A landscape with many valleys, sampled at points; each row gives a point and its height.
From any point a ball rolls to the lowest of the 2 points nearest to it. It stops when none of these is lower. Distance is the straight distance between rows; heights are no part of it.
<629>: [162 117  82 111 129 103  83  94 128 182  75 110 116 109  40  79 107 132
 133 128 136 168 176 107 158  96 120]  h=687
<224>: [177 134  78 121 124 115  87  70 123 158  93 125 131  93 107  85  92 120
 163 105 116 163 169 113 127 116  81]  h=713
<161>: [104 124 160 148 194  80 136  69  98 157 121 146 106 130 123 122 127 114
 151 160 112 131  81  88 102 146  70]  h=259
<484>: [ 90  93 112  90 120 109 146 141 134 121 143 101 125  86 113  67 157 141
 128 159 142  91 138  90 123 156 165]  h=810
<104>: [120  55 136 115 193 126 136 115 138 125 126  92 109 119 130  89  98 150
 171 154 115  80 131 123 134 112  84]  h=545
<586>: [103 168 100 148 103 160  94 155 149 142 109  81 148 115  95 172 124 185
 113 135 113 161 207 165 151 114 126]  h=330
<628>: [153 121 183 122 152 167 194 119 161 108 163 148 118 130 158 175 111 113
 110  86 135 133 111 161 130  88  81]  h=92
<900>: [167 161 141 117  80 208 158 109 171 152 175 206 112 133 104 121 149 135
 106  90 140 126 150 129 128 147 140]  h=475
<812>: [139 158  95 112 117 104  83 143 121 112 111  93  94 153 114 178 117 145
 174 114 134 161 161 162 154  78 102]  h=218
<339>: [150  72 176 145 119  72 173 108 102 158  84 127 138 180 155 140  80 104
 128 160 106 110 123 103  79 157 131]  h=483
<141>: [106 165  90  83 108 124 121 132 147  73 116 107 161 127 130 154  77 146
 124 121 134  92 150 113 130 113 114]  h=491
<212>: [137 112  93  91 182  76  75 154 133 155 128  81 116  97  95  71 149 124
  96 160  86 116 167  82 149 123 161]  h=493
<185>: [130 142  99 115 164  80  79 140 101 134 121 107 116 105 166 117 116 117
 169 133  85 118 133 141 158 136 108]  h=378
<542>: [ 96 148 150 122 186 107 129 105  99 120  80 131 131 172 132 122  84  47
 151 123  91 115  77 120  87 116 130]  h=329
<156>: [174 114 155 129 141 139 190 129  82 178 107 149 117 167 222 164 111 136
 125 147 177  42  99 117 132 190 133]  h=173
<418>: [168 109  77 105 127 147  82 128 144 195  98  80 137 103  29  87 162 187
  98 130 124 152 187  99 180 125 140]  h=638
<366>: [161 132 166 115 149 172 191 116 120 132 153 145  81 151 178 196 104 131
 127 114 160  86  68 144 137 123  83]  h=52
<238>: [118 152 108 193 126 107 112 148 142 155 131 138 128 107 166  93 182 166
 110 119  89 182 145 133 138 156 145]  h=339
<510>: [120 136 169 148  96 206 114 115 141 110 141 147 133 164 144 171 115 129
  86  58 124 156 139 163  92 119 113]  h=355
<718>: [158 115 105 170 172 156 133  80 165 153 148 155 121  70 107 108 148 208
 174 106 141 119 133 122 156  91  80]  h=535
<891>: [118 148 191 119  89 149  83  64 104 104 124 146 174 120 146 159 107 153
 115  93 149 151 150 101  64 177 112]  h=379
<765>: [140 116 130 133 106 153 153 169 132 160 159 137  64 134 106 139 124 103
 107  94 191 123 148 109 127 152 160]  h=508
<703>: [161 113  96 115 107 150 133 130 144 124 114 109 164 118 125 136  55 165
 108 137 146  92 152 101 115 146  94]  h=464
<749>: [ 96  91 152 149 139  63 167 128 122 154 122 135  95 128  99  77 178 153
  95 150 101 129 100  62 131 148 144]  h=568
<139>: [147 137 109 104  67 183 126 122 151 115 135 148 145 116 168 129 111 116
  85 109 180 109 128 143 114 140 136]  h=446
<164>: [148 151 138 141 211 128 136 169 116  89 130  85 138 118 137 140 129  65
 130 110  64 133 101 145 109 135 143]  h=245
<39>: [109  98 151 121 120 138 146 151  97  79 100 127 161 159 191 128 141  97
 143 169 128  78  61 135 123 167 160]  h=239
<355>: [138  81 144 142 110 103 180 139 158 146 129 120  70 110  74  64 204 160
  98 119 111 155 141  91 144 130 157]  h=469
<215>: [ 89 149 177 166 172 172 130 133 156 125 152 127 137 125 133 161 101 115
  96  70 101 156 138 169  92 139 113]  h=337
<813>: [147 119 105 123 161 106  73 143  89  81 121  97 157 123 192 118 110  63
 169 126  97 125 117 178 126 134 145]  h=348
<501>: [100  89  96 123 150 139 116 113 126 151 119  95 142 110  90 103  81 167
 113 150 128  93 150 100 126 128 104]  h=503
<422>: [ 92 142 154 134  96 163  83 105 129  65 108 145 144 110 151 142 135 122
 165  79 146 166 139 162  79 111 156]  h=281
<811>: [123 161 175 121 172 186 187 131 187 115 182 162 150  85 104 161 133 124
 108  93 115 126 159 170 149 107  91]  h=141
<658>: [117 157 159 168 107 127 144 151 174 131 166 176 130 140 139 112 190 133
  97 109  94 159 116 129 143 155 143]  h=405
<655>: [150 127 120 140 106 109 111 182 153 143 157  90 150 133  75 152 124 150
  88 129 106 169 174 145 146 130 142]  h=381
<325>: [164 142 118 143 118 189 148  97 168 128 154 181 126 106 123 124 141 180
 132  90 133 103 104 117 146 135  90]  h=504
<288>: [151 139 127 156 156 140 129 117 131 135 144 136 158  89 156 160 109 218
 140 149 121 123 120 149 154 116  42]  h=600
<163>: [141 111 135 137 120  70 104 147 102 149 144 108 123 147  85 136 123  98
 110 131  96 164 135 108 117 140 154]  h=366
<449>: [100  92 128 133 126 100 144 138 119  95 135 144 128 139 166 110 156 128
 162 149 138 114  79 134 132 132 146]  h=192
<432>: [136 112 150 116 106 144 127 149 100  80 163 116 174 126 209 117 149  93
  88 174 116  95  89 177 130 183 165]  h=286
<842>: [108 152 110 114  73 110  74 119 119  86 134 144 105 130 128 145 122 157
 174 104 159 163 144 147 131 103 131]  h=246
<237>: [156 147  56 102  90 164  74 156 163 158 146 115 152  97  78  90 140 178
  99 134 148 137 191 113 158 147 147]  h=589
<357>: [ 94 122 108 115  97  62  95 156 101 109 130 139 119 128  84  92 175 101
 168 159 132 145 127 120 127 120 193]  h=270
<228>: [127 118 172 121  98 133 128 109 104  86 128 118 149 141 156 175  86 127
  98 112 125 107 129 112  86 157 113]  h=425
<892>: [123 117 115 103  92 101  91  64 108 157 123 153 110 107  80  78 135 103
 181 177 165 149 128 120 145  93 110]  h=753
<283>: [113  74 142 118 145  88 168 161 146 123 114 101  86 114  48  81 199 125
 144 135 110 145 144 124 176  85 167]  h=382
<294>: [101 151 184 117 185  67 147  96  96 115 119 143 140 137 127 170 121 138
 157 136  89 121  64 113 111 165  95]  h=186
<756>: [133 147 131 126  72 161 164 158 187 121 158 152 123 138 112 139 168  92
  88 100 129 153 151 147 140 137 161]  h=447
<286>: [148  92 116 117 140 143 142 188 128 148 152 103  56 137  85 125 121  50
 131 119 174  90 150 120 149 106 182]  h=533
<758>: [160  99 119 110  44 173 145 142 145 131 113 117 146 157 130 154  85 112
 103 113 191 119 156 120  87 130 176]  h=424
<734>: [ 99 106 128  87 175  95 149  99 115 164  93 137  95 162 128 118  88 104
 161 154 145  63  88  90 111 140 125]  h=397
<57>: [ 99  95 125 138 117 163 185 117 167  98 100 119 149 149 202 122 146  70
 110 110 139 114  86 131  89 105 161]  h=354
<41>: [163 132  61  93 140 140  89 158 157 166 164  96 129 100 104  68 162 128
  63 134 117 108 158  87 172 142 134]  h=550
<748>: [154 124 130 133 139 137 195 126 132 152 140 175 101 165 196 149 114 173
 119 165 177  59  72 122 143 137  88]  h=105
<437>: [155 152 130 153  60 156  74 133  99 112 167 147 105 135 154 146 116 171
 137 130 162 160 150 184 140 131 108]  h=278
<403>: [111 135  75 112 173  67  99 148  99 162 114 115  92 138 110  72 116 118
 123 147 102 129 128  99 163 127 105]  h=427
<260>: [ 96 127 149 158 192 131 111 128 105 119 100  97 152 136 137 159  88  76
 109  96  82 147 116 163  92 113 133]  h=289
<319>: [185 106 143 126 132 141 111 142  75 100 148 102 152 118 206 113 129  57
 124 128 120 136  92 160 122 172 155]  h=322
<199>: [130 153 105 124 131 113 138 186 126 100 150  92 114 176 113 185 122 131
 127 141 116 133 129 169 182  94 133]  h=185
<635>: [131 155  93 125  92  98  84  58  87 186 116 142 137  80 107  90 125 146
 197 158 131 162 168 135 153  84  93]  h=734
<182>: [127 137 142 144 122 143 127 185  99 113 146 105 105 165  97 195 100 105
  78 130 155 140 136 160 130 122 157]  h=144
<787>: [ 77 169 142 106 135  87  97  86 103  77  91 146 157 141 156 149 149  94
 175 150 118 138  81 133  99 109 140]  h=172
<338>: [ 74 125 151  94 183 122 142  87 110 134  74 135 114 171 133 169  89  80
 170 150 157 101  59 127  71 115 126]  h=361
<274>: [156 189 152 154 135 115 121 120 122 104 151 116 179 115 180 159 126 167
 115 118  91 122 142 140 163 130  73]  h=630
<231>: [113 103 146 146 142  96 122 164 102 104 163 107 103 106  60 120 181  95
 159 144 127 119 119 119 149 119 179]  h=315
<522>: [149 164 109 101  89 160 149 137 122 146 145 147  96 138 144 130 120 113
 100  94 165 102 129  88 120 188 140]  h=476
<221>: [150 112 141 107  56 111 134 146  95 123 125 128 135 159 102 148 106 105
 130 144 157 154 152 100 105 137 168]  h=400
<904>: [107 141  95 178 107 120 158 136 180 153 109 129 155 129 135 109 168 159
 115 112 103 196 140 157 163  87 150]  h=269
<795>: [125 102  93  84 100 102 122 100 136 136 104 133 125 107  94  72 138 142
 164 138 159 120 149  72 125 122 141]  h=777
<75>: [ 61 154 123 148 107  82 108 139  87  88 100 149 146 128 118 117 168  76
 185 184 115 142  74 133 107 102 171]  h=217
<316>: [158 143 158 141  72 219  86 130 100 129 143 176 142 154 158 162 112 152
  76 117 166 128 158 177 126 118  83]  h=314
<600>: [121 158 188 110 142  81 125  62 108  93 107 166 148 155 161 158 133 122
 166 141 103 144  80  76  72 133 111]  h=123
<878>: [ 98 176 156 118 107 114  78  91 120  97 120 149 179  93 143 135 156 164
 165  97 127 138 140 104  72 136 139]  h=325
<226>: [122 118  84 142 115 151 165 139 182 130  97 115 134 161 172 116 129 123
 106 112 141 154 101 144 142  97 142]  h=319
<684>: [151  85 147 129 123 124 156 125 111 136 120 109 127 194 169 160  50 120
 119 125 118 121 127 133 110 132 105]  h=453
<633>: [133  97 115 144 134 134 157 184 123 106 157 132 102 129 154 102 171  59
 120 157 124 130  83 148 139 143 187]  h=243
<894>: [ 93 135 114 138 186 133 126 174 135 117 141 105 136 100 129 115 163  68
  81 116 112 118  92 146 119 136 166]  h=181
<457>: [103 142 141 160 137 157 177 134 194 130 156 127 127 120  87 143 136 178
 138 110 110 140 148 157 161  93 102]  h=200
<668>: [149 134 103 163 163 112 125 125 141 145 112 114 132  72 143 109 143 187
 162 136 126 125 159 147 151  97  86]  h=567
<279>: [117 111 150 112 163  98 158  80 110 175  90 172  89 132  92 107 128 153
 132 173 139  88  97  62  88 147  84]  h=346
<121>: [ 96 166 100 172 140 193 136 133 173 146 127 150 158 108  80 144 131 215
 108 139 120 140 185 170 167 110 101]  h=264

Two balls start at each pair of points below. Name the first point that both come to, or write -.
<510> / <228> => <842>
<718> / <629> => -
<418> / <749> => -
<355> / <286> => <231>
<765> / <795> => -

Where does a ball stop that starts at each point below?
<274> => <904>
<892> => <449>
<288> => <904>

Call two points neighbours if one is among the 2 nearest of the other. Go from one point of each pair to the other, from neighbour to neighbour, staying as low as possible. Name the highest point that can't be avoided.
<703> / <182> => <141>
<182> / <449> => <510>
<163> / <366> => <655>
<600> / <894> => <734>
<894> / <449> => <633>
